Each row is a point on a tangle of strands that fork, close into loops and nearly touch. The rows are in no order.
Points whose rows are less than 56.6 apart are linked; no others are. Some points are linked to none.
q_816: [-21,-5,-42,-2,-30,29,-11,37,-26,26,-2,22,-13,-4,-11,-48,17,58]
q_191: [-21,19,8,17,21,-7,-8,-9,-32,42,37,-32,-59,8,1,-10,-17,15]
q_675: [8,-13,51,-6,-9,-6,-10,-6,-26,-38,7,12,66,-13,-50,51,-12,-32]
q_415: [-35,48,5,15,29,-3,23,-8,-25,38,18,-49,-80,26,21,-21,-42,13]
q_10: [-17,9,-7,23,7,0,2,-2,-21,33,27,-6,-48,11,10,-18,-7,36]
q_293: [-2,32,-25,13,40,-10,53,-38,24,-8,1,-33,-56,25,26,-9,1,0]
q_467: [22,1,-16,-16,12,4,44,5,77,-12,-43,34,8,-25,51,10,21,-23]
q_989: [18,-25,10,-8,-28,11,6,36,25,8,-29,58,27,-22,32,-7,13,22]
q_93: [-13,16,-5,15,7,0,18,-6,-12,19,24,-12,-46,21,21,-8,-14,33]
q_544: [-21,0,-36,5,-16,23,-27,15,-30,30,16,9,-25,6,-18,-37,16,46]
q_123: [-45,29,-15,20,10,10,-25,6,-39,55,21,-21,-62,6,-16,-44,-6,23]
q_926: [11,2,-33,-16,10,15,40,19,86,-9,-39,33,-1,-29,55,0,6,-26]
q_135: [15,-2,-5,-23,-11,15,31,32,36,0,-38,27,8,-13,43,-4,-5,9]
q_869: [14,-37,22,4,-35,-3,-37,11,14,-14,-1,41,60,-4,-5,16,7,3]
q_854: [-19,47,-24,13,29,0,52,-24,12,-3,-3,-24,-65,24,32,-10,-6,7]
q_146: [37,-10,-1,-3,8,-6,41,-20,72,-26,-40,35,25,-9,47,17,26,-26]
q_925: [-18,20,14,10,26,-13,-9,-12,-49,43,41,-45,-64,-2,-11,4,-18,-1]
q_810: [8,-31,23,1,-15,-8,-39,17,-11,1,3,0,45,-17,-20,4,-8,-6]
q_529: [31,-32,12,-3,1,-18,7,-38,55,-70,1,15,70,13,-14,31,8,-50]
q_824: [-6,-25,-12,-5,-8,7,-42,14,-61,4,3,-19,36,-27,-58,0,10,-3]
q_194: [-41,56,-2,18,28,-6,37,-8,-14,28,1,-46,-85,29,33,-27,-35,9]
q_120: [13,-17,2,-16,-24,16,20,45,33,4,-31,55,16,-25,44,-4,5,18]
q_986: [38,-20,9,6,5,-20,17,-40,65,-45,-24,22,49,17,22,25,13,-34]
q_685: [30,-13,12,-5,-8,-15,-5,-21,47,-51,-13,13,50,20,-3,23,9,-37]
q_199: [29,-2,18,-14,-5,-15,-9,-17,42,-38,-20,1,36,17,3,19,3,-31]
q_23: [-42,29,2,19,30,-4,0,-6,-38,57,33,-51,-75,7,5,-34,-36,11]
q_426: [38,-5,24,5,29,-31,17,-39,56,-28,-22,-17,25,9,20,10,-2,-38]
q_668: [15,-7,31,-16,-4,-16,-9,3,-18,-27,3,-28,37,-4,-23,29,-21,-32]
q_155: [2,7,-37,-12,24,11,56,16,70,-10,-34,7,-17,-27,55,-13,-3,-18]
q_694: [7,-10,45,-4,-5,-11,-12,-1,-37,-22,3,-12,52,-15,-44,38,-19,-27]
q_508: [15,-34,9,-1,-36,9,-22,32,17,12,-28,61,42,-18,13,-15,24,27]
q_957: [17,-3,36,-18,1,-10,10,-26,9,-69,8,6,68,0,-54,56,8,-52]
q_641: [-29,20,3,6,25,-6,-28,-11,-71,52,30,-43,-58,-13,-35,-8,1,-5]
q_749: [-35,20,-16,27,5,6,-9,7,-24,43,21,2,-52,6,2,-37,2,36]
q_804: [13,0,49,-16,-7,-6,2,-16,-10,-57,4,6,66,0,-56,59,1,-44]
q_357: [0,-31,5,-1,-7,-1,-44,19,-40,5,5,-13,44,-28,-42,0,3,-11]
q_352: [-28,-11,-44,7,-13,22,12,37,-15,21,-6,30,-17,-14,8,-51,16,49]
q_57: [26,-3,12,-16,-18,8,9,14,30,-6,-35,17,21,4,30,2,-5,9]
q_660: [21,-3,25,-17,-7,-12,-12,-3,16,-28,-9,-20,33,10,-9,21,-14,-28]
q_921: [15,-41,14,5,-43,4,-33,16,18,-10,-13,57,61,-7,4,1,17,17]
q_545: [-32,16,-28,-4,-12,21,-47,16,-50,43,27,-6,-42,5,-30,-22,10,34]
q_488: [-27,-6,-37,17,-4,13,23,28,-12,21,5,26,-31,-14,24,-41,11,45]
q_622: [-3,24,-9,3,12,-2,21,-19,-8,5,22,-31,-48,29,15,0,-15,20]
q_972: [26,-17,25,-8,-24,0,-17,11,18,-5,-17,15,35,7,12,4,-11,8]
q_397: [-20,-3,-31,-11,-20,24,-55,20,-65,30,28,-9,-20,-1,-39,-5,13,31]
q_643: [16,-25,31,-5,-23,-9,-30,14,8,-14,1,14,44,-3,-5,18,-10,-6]
q_258: [41,-23,0,2,-3,-10,30,-32,65,-42,-34,34,49,6,32,20,24,-29]
q_289: [-13,-10,-30,-9,-9,12,-47,9,-66,19,22,-17,-7,-9,-42,-1,17,17]
q_916: [-10,-14,-22,-1,-9,4,-39,3,-80,10,16,-21,5,-17,-52,7,18,6]
q_677: [24,-16,25,-14,5,-13,10,-31,31,-74,11,8,65,4,-41,45,13,-59]
q_763: [-37,24,-10,6,22,4,-32,0,-58,59,31,-39,-64,-8,-29,-27,-6,6]
q_799: [-27,50,-13,15,19,0,43,-13,-1,10,0,-26,-74,29,34,-12,-16,11]
q_937: [10,23,-21,0,29,-9,34,-35,13,-10,10,-42,-37,30,13,-2,-5,3]

How many points has the smallest loop of links through each point below? Write 0 if it is on no loop.
q_545 | 0
q_194 | 11
q_641 | 7
q_989 | 9
q_668 | 10
q_258 | 0

Name the points in between on the shortest way along the links from the first point to the second, in order.
q_694; q_685 | q_668 q_660 q_199
q_123; q_415 | q_749 q_10 q_191 q_23
q_824; q_135 | q_357 q_810 q_643 q_972 q_57
q_675; q_529 | q_804 q_957 q_677
